A landscape with many peaks, sampled at points; each row gives a point and its height.
A climber steps from a point to the highest of its 2 nearest points, and stops where none of them is higher. Distance is the straight distance between rows; heights are no part of it.
j_866 height 6.79: -17  -9  22  3  -14  -16  -9  16  -11  5  13  -21  -2  13  -4  10  1  17  -9  10  33  -19  10  2  1  4  19  21  4  -4  15  10  -2  14  -11  -13  -20  4  9  -14  19  1  14  -15  -1  -2  -6
j_281 height 2.51: 8  -4  -8  6  8  16  13  -21  13  19  7  11  -10  2  19  4  5  5  12  17  0  -11  17  -33  8  31  -13  28  28  -3  0  -25  -19  37  -20  17  32  -7  -8  0  -22  -12  33  7  -12  6  -15
j_684 height 6.08: 40  12  2  8  6  7  -11  -26  -16  -18  -4  7  11  -2  8  -8  -6  3  22  -22  -25  -10  5  9  4  3  10  -45  -24  -5  28  -8  6  -38  25  -7  -60  29  20  -24  12  16  -3  2  40  -10  8
j_574 height 6.26: -5  -3  -11  -13  -17  28  1  11  14  13  -7  19  8  -18  2  16  18  -33  11  5  20  0  -34  15  -1  -17  9  -4  12  15  5  -2  4  11  20  0  13  -3  -14  4  -7  -15  1  25  -9  -3  -18
j_374 height 4.42: 16  19  -25  -28  -13  8  -16  22  21  -12  -15  3  -1  -2  -16  17  17  -29  6  -4  6  10  0  10  7  7  3  -32  -8  -25  5  14  2  -6  34  -28  -17  -7  20  -31  8  1  6  -13  19  -10  -3
j_436 height 3.42: -21  17  24  -5  -24  4  6  17  -34  -23  -4  6  19  7  2  3  30  -15  10  -7  -8  2  12  6  -1  -37  10  3  9  -4  17  -1  14  -3  -8  -10  -7  15  -2  -2  17  4  13  -37  -12  9  15
j_961 height 1.41: 11  3  -15  -2  15  -22  -18  2  12  1  -1  -13  4  -15  -10  -6  -10  5  11  -10  -17  16  -7  -20  -31  8  -4  -12  -26  -18  4  -4  -3  -15  15  -4  2  -19  -4  -2  13  -11  5  -12  -12  -5  1
j_680 height 2.27: -24  -22  10  -13  -10  19  20  7  -19  4  27  7  0  18  6  16  16  -2  -2  6  27  -29  26  1  20  -5  12  35  41  1  -6  3  10  37  -28  6  10  17  -8  0  -19  -3  10  -6  -6  10  -26
j_553 height 2.86: -14  30  -5  -10  -5  -19  -16  23  -3  -6  1  -21  -6  0  -22  1  1  -1  -15  5  16  3  -11  1  -9  -3  6  -2  -3  -2  3  13  -5  -2  2  -18  -4  -11  17  3  24  -6  -21  -9  -9  -11  -5
j_719 height 2.15: -4  -27  2  9  29  -28  3  1  14  -5  7  -1  -26  -3  3  -18  -22  22  -27  10  -1  -20  -17  -2  6  10  -3  1  5  11  -10  4  -1  -26  -15  26  24  -36  -13  18  -37  -2  -28  24  -18  -12  4
j_518 height 3.07: 4  -11  0  11  14  6  16  -5  6  13  -4  19  11  4  19  4  20  2  37  -9  -28  0  19  -17  -8  6  -4  7  -16  2  -5  -28  -12  23  7  16  18  20  -29  -14  9  -2  33  2  2  10  0
j_66 height 1.40: -9  -25  21  23  25  -6  9  -6  -31  5  24  -7  -10  6  24  -30  -12  16  -1  2  -1  -8  37  -11  5  9  -7  14  38  -10  -1  -15  8  -7  -30  15  8  10  -19  4  -19  6  9  -14  2  13  -4
j_232 height 3.54: 12  -2  7  24  19  -9  -6  -17  -3  6  -5  6  12  -13  25  -1  4  1  26  -3  -27  4  9  -18  -27  2  -2  -3  -15  2  1  -31  -10  2  16  24  17  -1  -30  -6  -13  -5  26  -1  -13  7  -1
j_807 height 3.20: 1  -20  -15  -10  -10  38  28  13  21  7  -27  19  0  -5  -5  22  36  -14  31  6  -7  -7  -8  -15  11  3  -13  -4  -5  3  -5  -9  -8  18  23  -14  28  11  -14  -19  29  -17  39  -7  11  3  -7
j_578 height 1.16: -13  2  24  3  14  -4  23  1  -27  -3  22  0  3  9  13  -9  -6  12  4  2  4  7  32  -16  9  2  0  16  41  -20  8  -1  1  15  -21  10  18  18  -15  15  -10  15  5  -15  -20  15  -5
j_280 height 3.78: 2  26  13  5  -20  7  -3  7  -28  -7  -2  -9  9  12  -1  -1  15  -8  14  -2  -19  -11  10  1  -8  -16  20  -8  1  -8  21  -2  3  -5  8  -24  -18  5  17  -14  18  7  11  -32  1  -3  11
j_367 height 3.37: 2  -1  17  14  -10  2  -8  4  -21  -13  2  -7  15  3  10  0  7  -12  11  -2  -10  -3  6  12  2  -25  11  -4  4  -1  17  -1  -1  -18  14  2  -20  21  -6  2  20  1  5  -3  16  -5  5
j_196 height 5.13: 19  13  -6  -13  -21  13  27  -3  -2  -1  -28  24  16  10  -1  17  41  -13  45  -25  -30  -1  15  5  10  -4  19  -15  -34  -16  -7  -8  3  -4  24  -28  9  20  15  -38  17  9  45  -32  5  6  14
j_874 height 2.80: -26  3  16  1  -22  12  -1  8  -20  1  15  -1  9  9  10  2  13  -9  8  1  16  0  8  14  7  -21  15  32  20  -3  9  5  8  9  -13  4  2  6  -1  17  -10  3  3  -4  -7  1  6
j_157 height 3.45: 13  -34  2  15  24  1  -2  -3  9  19  11  9  1  -5  28  -13  -12  17  -2  1  -6  0  -12  4  4  0  -10  -3  -1  14  -10  0  -8  -20  15  23  15  -20  -27  24  -14  8  -19  18  7  -10  -1
j_450 height 3.12: -19  12  30  9  -12  2  12  -2  -35  -26  -7  9  20  -3  17  -16  16  -12  12  -8  -31  16  16  3  -1  -41  -8  6  6  8  14  -13  7  4  -16  -3  -12  23  -11  11  10  20  4  -24  -16  20  17
j_356 height 3.03: 21  -19  -20  2  13  23  26  -8  8  29  1  34  -4  5  32  8  8  -1  6  15  -17  -15  17  -34  17  12  -21  18  35  23  -16  -14  -24  33  -14  22  33  -7  -11  6  -27  -12  9  12  0  12  -31
j_945 height 1.88: 1  -31  10  35  22  -22  -17  -19  13  4  5  -4  -33  0  20  -18  -22  24  -25  17  10  -5  0  15  15  8  -11  7  23  17  -17  -5  -6  -24  -17  34  11  -21  -6  9  -44  8  -20  17  -8  -4  9
j_255 height 0.70: -11  24  4  22  5  -23  -25  -24  -9  -12  6  -34  -5  -4  -16  -33  -30  11  -37  -6  -28  -9  -11  -6  -27  18  -20  -13  -15  -1  -4  -6  11  -20  -19  -2  -30  -3  20  17  7  -3  -41  -3  0  -5  44
j_173 height 4.54: 11  -14  8  -4  -3  19  10  21  -6  -11  -12  12  24  0  7  13  24  -9  21  -15  -24  -10  -6  16  17  -15  -8  -22  -11  2  4  13  7  -31  32  -11  -9  44  -8  -21  29  19  18  -17  23  -4  -2
j_74 height 2.78: -5  -14  -11  -23  -15  23  37  18  16  3  -25  24  6  -10  14  20  33  -18  24  11  1  8  -7  0  16  -18  -7  17  5  5  -8  1  2  19  9  -2  24  16  -27  -4  27  -9  36  -6  -10  16  -7
j_402 height 4.88: -15  22  8  -1  -8  6  15  -10  -12  14  17  15  4  1  15  10  5  -5  -12  15  19  8  10  7  25  -2  5  35  42  7  -7  9  2  21  -20  10  39  8  4  23  -28  -3  -3  10  -33  8  -12
j_801 height 2.38: 2  35  -3  -14  21  -15  -5  -8  -23  -23  -5  -23  -7  -2  -19  -32  -2  -17  -19  -12  -45  -5  -14  -27  -16  16  -7  -25  -3  10  -2  12  17  -22  -14  -26  -42  -12  28  20  20  8  -18  -41  9  -25  29
j_543 height 7.45: 38  11  2  -8  4  4  -6  -11  0  -20  -13  1  11  9  -4  13  16  1  26  -32  -21  -16  12  8  19  12  10  -52  -30  -16  18  -2  11  -35  40  -12  -43  23  19  -40  6  16  11  -17  37  -9  3
j_155 height 4.47: 17  -34  -11  -1  -1  23  -7  10  20  11  -26  4  -11  12  -20  19  11  3  19  -7  1  -4  8  -5  12  14  4  -32  -29  2  -11  -1  -2  -5  31  -10  -16  17  3  -38  24  -3  18  -7  39  -8  -6
j_189 height 3.77: -16  9  0  9  -1  24  6  -15  -8  10  -2  -20  -9  13  -1  -9  -7  -7  -21  -2  3  10  -17  30  15  -24  -6  1  3  12  -1  25  2  -12  3  7  25  2  17  22  6  -6  -47  35  7  3  22
j_117 height 0.91: 5  33  -1  1  9  -29  -29  -23  -7  -23  0  -26  10  -15  -18  -31  -22  -9  -18  -5  -37  1  -12  -12  -45  3  -17  -27  -13  9  -6  -19  10  -29  3  4  -26  -10  14  11  -3  0  -24  -16  -10  -12  34
j_629 height 5.97: -4  -6  -11  -7  -9  -1  0  28  10  13  5  -16  -12  5  -17  9  3  2  6  13  34  -5  -4  2  4  7  18  16  -1  -9  8  10  -8  23  1  -16  0  -10  0  -6  24  -14  18  -7  2  -4  -21
j_79 height 5.01: -28  0  19  14  2  -3  -5  0  -20  2  11  -19  -10  12  1  -6  3  -3  -27  16  21  -11  -13  9  12  -6  3  16  20  10  2  13  -2  3  -17  7  7  0  13  19  -5  -11  -26  13  -15  -2  0
j_139 height 1.74: 8  4  -12  -4  10  -11  4  5  26  -11  -9  11  -12  -27  -7  2  -10  -3  6  4  -4  25  -20  -26  -24  1  -4  5  -17  -4  14  1  -7  4  9  -11  21  -20  -18  12  4  -10  14  -2  -22  -1  -15
j_233 height 5.54: -24  6  19  16  10  -25  6  1  -16  0  20  -22  -16  8  1  -2  -19  22  -33  21  23  -1  -11  5  29  23  -11  10  21  11  -7  14  4  2  -24  9  25  0  33  20  -13  4  -29  18  -33  -9  -9
j_359 height 2.48: -2  -16  -11  -5  25  -31  1  9  26  -6  -4  1  -17  -16  -18  -11  -29  13  -18  13  12  -13  -20  -7  -17  7  0  -3  -9  2  -4  10  -11  -10  -3  5  15  -32  -23  17  -19  -15  -27  22  -19  -6  -11
j_336 height 1.72: 4  -17  3  8  -3  17  -11  -16  -12  17  18  8  -17  9  13  3  1  3  -8  7  16  -4  21  21  38  -3  6  34  42  21  -22  1  -3  12  -22  23  15  0  10  14  -50  9  2  14  -1  7  -11
j_994 height 4.40: 11  -3  8  5  -3  15  31  7  -2  9  -15  10  7  15  -4  3  29  0  34  -15  -25  -11  24  -7  3  -2  16  -6  -18  -10  -10  -13  -9  2  10  -13  11  25  -5  -29  18  1  33  -25  15  3  9
j_953 height 4.77: -11  9  1  1  -17  31  2  8  -9  2  -11  10  23  2  11  9  8  -20  4  -13  -12  17  -20  29  10  -24  -5  -4  -3  16  -3  21  3  -22  26  0  -6  25  -6  9  18  12  -19  17  13  -6  1
j_567 height 6.07: 25  24  -1  -11  -8  1  1  -4  0  -16  -21  9  3  7  -7  24  37  -18  41  -19  -26  -4  10  6  21  5  16  -45  -24  -11  10  -5  8  -21  29  -23  -14  14  27  -45  1  15  30  -21  13  -2  9
j_536 height 2.82: -10  12  23  -3  -7  -2  22  -7  -24  -14  3  10  19  0  12  -4  21  -6  29  -6  -17  13  33  -5  -7  -29  4  12  13  -7  6  -26  1  17  -12  7  5  20  -22  -8  7  20  21  -22  -25  33  12
j_7 height 1.64: -6  -21  14  38  15  -10  -9  -13  -20  8  12  -10  -20  -1  22  -25  -7  15  -14  12  4  -9  14  8  11  2  -5  17  33  0  -11  -13  -6  -20  -17  27  2  -6  -6  12  -38  13  -3  -1  -1  4  12
j_573 height 5.16: 9  23  -23  -27  -16  -10  -21  11  10  -13  -3  -16  -2  15  -23  15  14  -5  -5  -9  13  2  4  5  -1  9  10  -21  -8  -20  15  11  1  1  14  -37  -41  -9  34  -17  13  13  -6  -17  30  -7  -1
j_625 height 1.15: 5  25  -4  -2  15  -36  -27  -12  -12  -16  -8  -12  12  -21  -6  -13  -6  -8  3  -5  -28  19  -4  -17  -41  -8  -4  -23  -23  1  -2  -5  8  -15  2  5  -8  -15  11  7  6  -5  3  -24  -25  -11  10
j_489 height 0.47: 16  -41  -19  -3  13  -22  -23  -15  33  -1  -5  9  -1  -19  -19  -8  -45  31  -34  -8  10  3  -17  -8  -25  4  -8  -11  -14  -2  -23  11  7  -22  -29  23  -20  -28  -20  -1  -14  6  -13  17  16  3  5
j_743 height 6.72: 6  9  -13  -6  -7  8  2  9  28  16  -1  -1  -11  -2  -17  3  -16  -9  -17  13  27  16  -28  17  -3  -4  2  5  -2  5  -1  12  -12  12  1  3  23  -14  -5  21  -11  -8  -23  41  -12  1  -13
j_495 height 7.48: -25  -10  -17  -8  -19  27  20  6  9  -4  -1  24  0  -24  14  13  24  -32  11  12  27  3  -35  7  -2  -8  5  13  19  10  9  -10  10  25  -4  2  22  -6  -18  7  -11  -23  22  4  -26  4  -20
j_439 height 2.09: 14  6  -11  -7  12  -10  10  1  27  0  10  15  -20  -19  4  -3  -17  7  5  16  2  13  -20  -32  -8  27  -12  27  -1  -1  8  0  -10  13  -10  -1  37  -41  -12  29  -15  -9  11  14  -30  -1  -9
j_957 height 5.98: -2  1  4  -5  -28  -9  -7  17  -7  0  12  -27  -4  14  -18  11  9  11  -6  -4  22  -8  4  2  1  8  23  4  -6  -17  13  14  -3  16  6  -40  -34  -13  27  -24  22  9  8  -25  16  0  -4
j_459 height 5.51: -15  4  24  -1  -4  19  51  -16  0  5  9  14  8  21  -17  8  21  -2  27  -22  -17  -14  47  -25  5  14  12  23  19  -8  -13  -40  0  39  -26  5  15  26  -22  -26  1  1  21  -11  -17  24  3
j_114 height 0.52: -11  19  -14  16  6  -8  -13  -30  8  -14  7  -41  -11  11  -17  -12  -28  24  -47  4  -19  -4  -8  0  -22  5  -37  -17  -16  16  -7  2  4  -13  -19  2  0  -3  12  17  2  -4  -59  12  0  9  43
j_127 height 5.88: -10  13  -14  -8  -25  13  -20  9  18  11  10  2  -2  -7  -12  6  -6  -16  -10  5  38  8  -30  23  -9  -6  3  13  -6  1  6  2  -3  28  4  -7  -3  -15  6  8  -17  -12  -9  28  -6  -7  -11
j_166 height 2.55: -4  10  4  -5  -11  -4  17  -3  -6  -5  -9  16  21  -13  21  16  31  -4  22  4  -11  22  9  -5  4  -33  -1  20  2  0  8  -15  -3  18  -2  7  16  13  -21  0  6  3  26  -8  -25  22  4
j_606 height 2.87: 11  -29  -18  -12  17  -15  2  13  35  2  -11  8  -15  -7  -29  -4  -32  17  -29  14  26  -3  -20  4  -22  5  -1  -19  -17  1  -8  10  -8  -9  2  7  -17  -25  -19  16  -8  -9  -28  23  7  -8  -11
j_415 height 2.93: 18  -28  -20  0  25  -1  17  14  28  24  -4  28  -9  7  16  -8  -17  8  6  6  -2  -3  -17  -7  5  7  -2  -2  2  21  -3  0  -9  7  13  18  24  -30  -24  29  -20  -4  -10  29  -2  -13  -14
j_245 height 4.83: -11  6  4  -11  22  -29  11  17  0  -4  9  3  -7  -27  4  -19  -31  22  -4  -3  -6  9  -21  -26  -2  11  -4  9  -21  -13  -9  23  13  -13  -17  1  33  -42  -8  33  -5  -13  -18  -2  -30  -9  3
j_162 height 2.67: 0  4  5  1  -12  23  11  -15  8  0  -4  22  22  -4  25  21  36  -12  33  3  -19  2  16  -7  -2  -14  -1  14  -2  3  6  -35  -6  30  3  14  20  18  -30  -22  -9  -3  31  2  -12  15  -8
j_82 height 3.09: 12  -2  11  17  13  -13  5  -21  -3  15  6  3  2  -3  30  -20  -1  5  28  5  -10  -5  24  -26  -18  21  4  13  9  -3  -5  -41  -7  11  -6  23  26  -1  -19  -16  -19  -1  27  0  -13  16  1
j_263 height 3.99: 16  -31  10  21  13  10  -6  -3  0  16  2  4  7  -3  22  1  -6  8  16  -2  -13  -2  -1  3  0  0  -6  4  -10  3  3  -5  -10  1  19  27  -6  11  -27  7  -1  10  1  14  16  1  -7
j_564 height 3.94: -3  -25  10  -10  -12  16  27  28  -13  -2  -11  11  23  9  13  17  25  -14  27  -14  -14  -13  14  11  12  -21  -10  6  9  -2  -1  5  7  -12  13  -3  10  36  -19  -8  27  10  21  -10  25  14  -11
j_650 height 5.26: -31  4  7  3  -17  7  -5  10  -2  18  10  -14  1  9  -7  4  5  -19  -15  9  34  -5  -24  28  14  -10  17  11  8  10  6  11  6  24  -6  -2  7  -1  15  8  -10  -11  -14  21  -6  -6  -7
j_976 height 2.56: -21  25  3  -17  17  -22  3  27  -5  -33  -21  -8  -8  -11  -13  -1  4  -7  -18  14  3  10  -18  -8  -3  -24  3  -11  -4  4  -2  24  1  -9  8  -11  2  -8  12  11  34  -8  -15  -21  -17  -15  -3
j_140 height 2.79: 5  34  -3  -16  12  -24  -13  7  -9  -31  -10  -27  2  0  -28  -9  5  -8  -28  -8  -17  0  2  -20  -12  15  -4  -26  1  -11  2  20  1  -15  6  -23  -48  -13  35  0  17  16  -14  -34  13  -14  13
j_579 height 3.90: 12  -33  -30  -10  -16  40  1  14  26  21  -19  3  -11  5  -7  17  3  -4  28  4  14  -11  -7  1  17  9  0  -20  -17  1  -8  -4  -1  19  24  -4  -14  4  -14  -27  20  -8  20  12  35  -3  -18
j_146 height 4.62: 8  -35  0  -2  -6  27  1  12  7  20  -11  12  7  0  10  16  2  -9  22  0  11  -14  -9  10  6  -7  -2  -10  0  10  -4  -3  -3  2  27  14  -7  14  -27  -11  9  1  3  19  20  1  -20
j_668 height 3.08: 0  -6  13  13  -4  14  -12  -7  -19  20  9  -6  -5  15  15  -6  -11  9  9  0  13  1  10  20  20  -4  12  22  13  -5  3  2  -7  5  -8  18  1  4  4  15  -13  13  -2  17  13  6  7
j_765 height 2.54: -38  -15  16  -20  -14  21  31  22  -24  -8  14  2  14  8  3  6  24  -19  8  -7  13  -17  19  13  10  -20  8  29  40  1  3  8  19  21  -18  -1  6  17  -17  1  -7  7  11  -17  -10  12  -3
j_471 height 0.35: -4  -3  -13  19  5  -24  -14  -34  12  -21  -6  -20  -1  -6  -22  -13  -43  28  -57  -1  5  -9  -13  5  -23  5  -40  -17  -12  13  -11  5  8  -21  -30  4  -25  -3  15  5  -3  0  -41  22  15  12  42
j_399 height 4.24: -20  19  4  -1  -10  28  3  4  -17  0  -7  -8  14  7  -4  -4  6  -17  -1  -4  -18  32  -16  21  9  -21  -8  4  1  13  5  25  1  -17  13  -2  13  -1  10  24  22  4  -31  4  5  -8  20
j_295 height 3.74: 9  -14  -4  -3  -4  12  24  16  12  -2  -25  19  2  4  -14  22  37  -14  31  -4  -10  -9  5  -6  16  -11  -8  -20  -19  -3  -17  -7  3  -1  27  -19  18  26  -10  -35  29  -4  37  -24  11  -5  -7
j_755 height 5.15: 11  2  -16  -13  -6  1  -7  19  17  3  -8  -7  -4  -4  -15  19  9  -5  7  -1  12  8  3  -3  -1  6  14  -1  -11  -19  2  13  -3  6  24  -28  -9  -2  4  -18  20  -13  21  -19  19  -9  -12
j_934 height 4.23: -14  20  1  -17  21  -34  -2  20  -8  -17  8  -12  -4  -26  -10  -16  -24  13  -11  -6  -7  18  -18  -23  -21  12  2  -5  -21  -11  -5  23  4  -16  -9  -10  12  -28  9  16  15  -13  -16  -22  -23  -15  0
j_942 height 6.24: -9  5  18  21  23  -15  11  -9  -10  1  14  -1  -26  3  23  -16  -20  24  -26  17  8  10  -6  -1  25  12  -10  15  29  8  -16  16  3  -22  -22  12  50  -13  14  22  -29  2  -27  -2  -32  -8  -3
j_846 height 3.22: -1  28  -2  -25  -2  -42  -14  24  0  -33  -4  -15  0  -3  -28  4  14  -4  -18  11  -2  8  -8  -15  -13  13  -3  -19  0  -3  4  10  -5  -2  5  -33  -26  -11  30  -2  27  0  -12  -30  -16  -18  -11
j_244 height 4.05: 19  11  11  14  16  -11  -16  -21  -9  4  3  -10  9  1  12  -12  -4  -8  33  -7  -28  -5  18  -9  -30  4  17  -7  -27  -11  17  -36  -1  -7  10  6  0  7  -5  -20  4  -6  19  3  -1  3  12
j_600 height 4.18: -14  39  26  1  -39  -9  -1  13  -30  -1  12  -10  22  14  1  -6  14  0  7  -5  2  -3  -1  -2  -8  3  24  14  1  -2  24  -5  5  18  -6  -30  -16  -9  28  -8  25  8  2  -26  -23  3  10
j_73 height 2.36: -14  18  1  30  -17  -16  -37  -34  -6  -20  -3  -28  -12  7  -15  -22  -33  23  -47  1  2  -11  0  16  -10  3  -18  -6  -8  15  6  -4  3  -1  -43  -6  -42  21  36  4  11  9  -31  24  19  2  44
j_475 height 3.66: -7  34  -11  -35  14  -39  2  21  -2  -32  -9  -10  2  -21  -30  -4  -7  2  -8  4  -13  17  -19  -29  -11  17  -8  -16  -29  -9  -9  26  -6  -4  -4  -30  -9  -16  30  8  22  0  -10  -42  -19  -13  -6
j_718 height 2.66: 9  13  0  -3  4  5  15  -30  -6  18  18  16  5  -1  34  -2  5  3  27  1  -9  -2  35  -19  -2  21  0  31  36  -14  -11  -38  -19  20  -16  18  31  8  -15  -6  -26  13  21  2  -16  18  -2
j_420 height 6.33: -23  12  -4  -13  -9  5  19  2  10  -1  3  22  -5  -17  20  17  21  -11  1  17  22  15  -16  -12  9  -13  2  34  11  6  11  -10  -2  30  -9  -2  23  -6  -12  9  -5  -12  28  7  -35  6  -20
j_381 height 4.57: -8  34  4  2  -49  -9  -20  15  -9  9  20  -15  20  5  -3  6  9  2  -1  -6  14  12  -11  11  -4  11  13  18  -6  -4  23  -4  0  27  -8  -23  -10  -8  35  -6  7  -1  -13  -1  -16  -9  5
j_219 height 3.39: 11  -8  -26  -18  4  -10  -11  12  31  -6  -16  -1  -10  -9  -32  8  -24  -2  -39  17  35  6  -14  10  -26  5  1  -17  -7  -11  -8  15  -8  -6  2  -8  -40  -7  2  -5  10  -6  -23  12  14  9  -26
j_862 height 5.53: -10  24  12  -1  -10  -2  -4  -7  0  8  14  8  4  -7  14  1  18  0  5  10  8  15  5  -10  2  3  4  33  19  -3  4  -16  -12  28  -7  9  34  -1  -5  9  -19  -7  20  4  -29  9  -7
j_433 height 7.80: -9  -15  24  8  -12  1  11  1  -17  18  10  -14  -8  30  3  1  1  17  14  -3  17  -20  27  -3  5  5  27  20  6  -20  9  -7  6  20  -11  -4  -9  10  -1  -13  9  3  22  -16  15  14  8
j_630 height 4.52: 11  9  -9  1  -19  3  -41  -1  6  -1  4  -12  -3  11  -13  9  -14  1  1  -4  15  17  3  15  -17  -4  12  -10  -17  -13  12  -3  -2  -1  13  -5  -36  2  7  -13  11  -4  -2  9  21  -5  -3
j_152 height 4.58: 21  -3  6  10  16  -21  -26  -30  -12  -6  0  -16  4  2  5  -15  -19  4  13  -10  -18  -8  13  -4  -26  2  15  -25  -24  -7  19  -29  2  -19  15  6  -31  2  7  -24  10  7  13  -1  21  3  13
j_131 height 5.44: 24  -25  -17  -2  23  5  -8  4  21  7  -10  -5  -6  -2  -13  13  -8  6  7  -16  -5  3  5  5  -2  11  -4  -37  -34  -8  -9  19  4  -19  31  -4  -26  9  -8  -23  18  4  10  -9  45  -9  -9
j_179 height 1.98: -3  -38  1  -7  -4  25  3  -8  -20  22  24  8  -11  22  7  3  -3  3  -1  5  18  -17  32  0  33  -2  8  32  32  12  -16  4  8  34  -36  22  3  6  11  -1  -29  1  21  0  10  16  -19
j_712 height 2.96: -1  -8  9  30  6  8  -18  -6  -12  -2  -1  -11  -1  1  7  -10  -18  -2  -13  0  -3  6  -3  12  2  -17  -6  -14  1  7  15  11  2  -20  10  15  -19  5  -8  15  7  1  -14  19  25  -8  15
j_26 height 5.12: -15  29  -7  -14  -42  9  -31  11  7  0  6  -15  5  7  -15  5  0  -11  -9  -6  19  12  -9  26  -15  0  4  -7  -20  -10  14  2  1  11  10  -19  -22  -9  26  -10  -3  -3  -21  3  10  -13  3
j_362 height 5.45: 21  -5  0  -3  21  -7  8  12  -2  -4  -10  2  9  -5  3  12  16  -13  15  -26  -36  2  -7  3  7  0  -19  -43  -14  3  -3  18  11  -45  39  -12  -19  24  3  -22  28  19  18  -24  28  -18  -3
j_312 height 2.62: -10  5  9  27  -6  -2  -26  -20  -6  -6  0  -23  -12  5  -10  -12  -21  7  -35  2  9  8  1  16  1  -8  -13  -4  -2  8  9  10  5  -12  -18  -2  -33  7  22  9  11  6  -31  21  24  1  31
j_363 height 5.52: -19  17  14  1  24  -25  29  8  -7  -3  10  9  -17  -9  18  -15  -26  22  -8  5  -2  13  -10  -11  13  16  -3  15  10  0  -6  19  2  -9  -21  9  57  -23  -1  30  -17  -1  -18  0  -32  -9  5
j_406 height 3.67: 8  -9  -19  -22  3  31  36  -5  5  11  9  38  -3  -9  20  10  18  -10  -6  17  -1  -9  17  -10  22  -1  -10  30  43  16  -19  -11  -7  34  -21  10  35  1  -14  14  -24  -11  16  7  -22  8  -39
j_94 height 0.76: 23  -33  -16  -5  20  -17  -20  -15  21  5  2  5  13  -22  -24  -8  -37  26  -30  -14  -5  -4  -8  0  -22  4  -21  -33  -43  -10  -22  14  16  -29  -5  10  -31  -26  -23  4  -9  -2  -19  9  15  -8  5
j_626 height 4.30: -3  -2  -8  -16  -11  27  26  0  0  21  7  20  12  1  13  8  19  -11  9  4  10  -2  5  5  20  3  7  37  33  7  -4  7  -1  27  -12  13  25  4  -10  22  -17  -9  13  12  -9  6  -15
j_253 height 3.93: 9  15  -7  -7  -8  -14  -36  5  13  -12  -12  -9  3  -3  -31  13  -12  -5  -36  8  19  9  -3  9  -28  -5  -3  -29  -16  -2  0  -3  -1  -9  9  -6  -35  4  8  -13  -2  -14  -26  14  6  -7  -7
j_525 height 0.24: 0  -27  -10  11  14  -30  -22  -12  25  -14  -2  -9  -6  -5  -23  -8  -40  28  -49  -5  8  -4  -16  10  -20  2  -24  -5  -7  0  -14  11  -1  -19  -34  23  -12  -18  0  13  -11  8  -35  22  10  6  22
j_902 height 7.00: 28  -15  -23  -18  32  -5  7  19  21  -5  -19  8  2  -8  -11  16  15  -10  7  -16  -9  4  -9  -7  10  15  -21  -46  -24  -8  -13  27  9  -28  47  -15  -10  7  -2  -25  25  7  13  -20  31  -16  -15
j_369 height 1.09: 18  -21  -16  -1  28  -17  -20  -6  16  -1  -3  -7  -2  -13  -19  -6  -23  13  -6  -8  -1  -2  -2  -16  -33  10  -2  -21  -31  -15  -13  11  3  -17  10  9  -22  -22  -14  -3  3  -8  -3  -9  21  -11  -6
j_376 height 3.40: -18  -1  7  22  -11  29  -10  -17  -19  11  5  -8  3  12  11  -4  -5  -5  -14  -5  0  2  1  27  36  -15  -6  19  13  14  0  12  2  -4  -9  10  17  15  10  18  -25  10  -29  33  11  6  17
j_368 height 5.47: -13  -7  -1  -18  -35  28  2  14  2  9  -9  23  26  -14  18  19  15  -23  23  -10  5  8  -29  31  9  -18  5  -1  0  12  -1  3  11  -2  23  2  4  22  -17  1  -2  -6  -5  17  7  -3  -9
j_341 height 1.50: 2  -2  15  27  -7  9  0  -30  -14  10  15  13  -13  12  21  -12  2  4  -21  13  18  -3  25  21  33  5  -7  25  45  21  -33  -9  -13  -13  -20  15  27  14  22  5  -62  8  -5  9  -18  4  -16
j_238 height 5.22: 24  14  -1  16  -3  0  -22  -30  -19  -16  0  -8  2  6  8  -16  -19  4  13  -13  -11  -8  12  5  -6  -6  36  -31  -26  -10  31  -22  12  -30  14  -14  -51  6  24  -23  12  10  8  1  39  9  22
j_732 height 6.68: -13  -15  16  9  -9  18  25  -5  -6  10  2  1  -3  30  -2  5  14  6  27  1  0  -28  37  -13  7  8  11  19  10  -13  1  -30  -4  33  -14  2  3  21  -13  -26  1  -14  25  -10  2  15  2
j_126 height 5.81: 11  -11  -11  -2  7  3  -3  -5  23  23  4  -1  -22  7  -5  -6  -19  10  -20  14  28  6  -17  24  16  11  0  12  0  11  -16  5  -11  6  -6  11  27  -26  16  24  -36  -4  -30  55  -14  5  -1
j_334 height 2.46: 23  -13  -25  -10  20  4  10  9  42  8  -7  26  -21  -10  -9  -4  -27  3  -2  8  4  4  -24  -21  -23  16  -7  15  -8  8  12  -1  -18  5  1  1  27  -43  -22  31  -18  -9  0  34  -22  -14  -13

Call two points neighbours if one is among the 2 nearest of the other. Go from one point of each pair to the other, from neighbour to neighbour, staying as high as possible. Name the lowest point that can't be avoided.
j_280 / j_543: j_166
j_902 / j_146: j_579
j_495 / j_280: j_281
j_433 / j_280: j_536
j_942 / j_743: j_79

Where does a climber stop that starts at each point below?
j_74: j_543
j_139: j_146
j_66: j_26
j_801: j_942
j_341: j_495
j_281: j_495
j_976: j_942
j_553: j_942
j_376: j_495
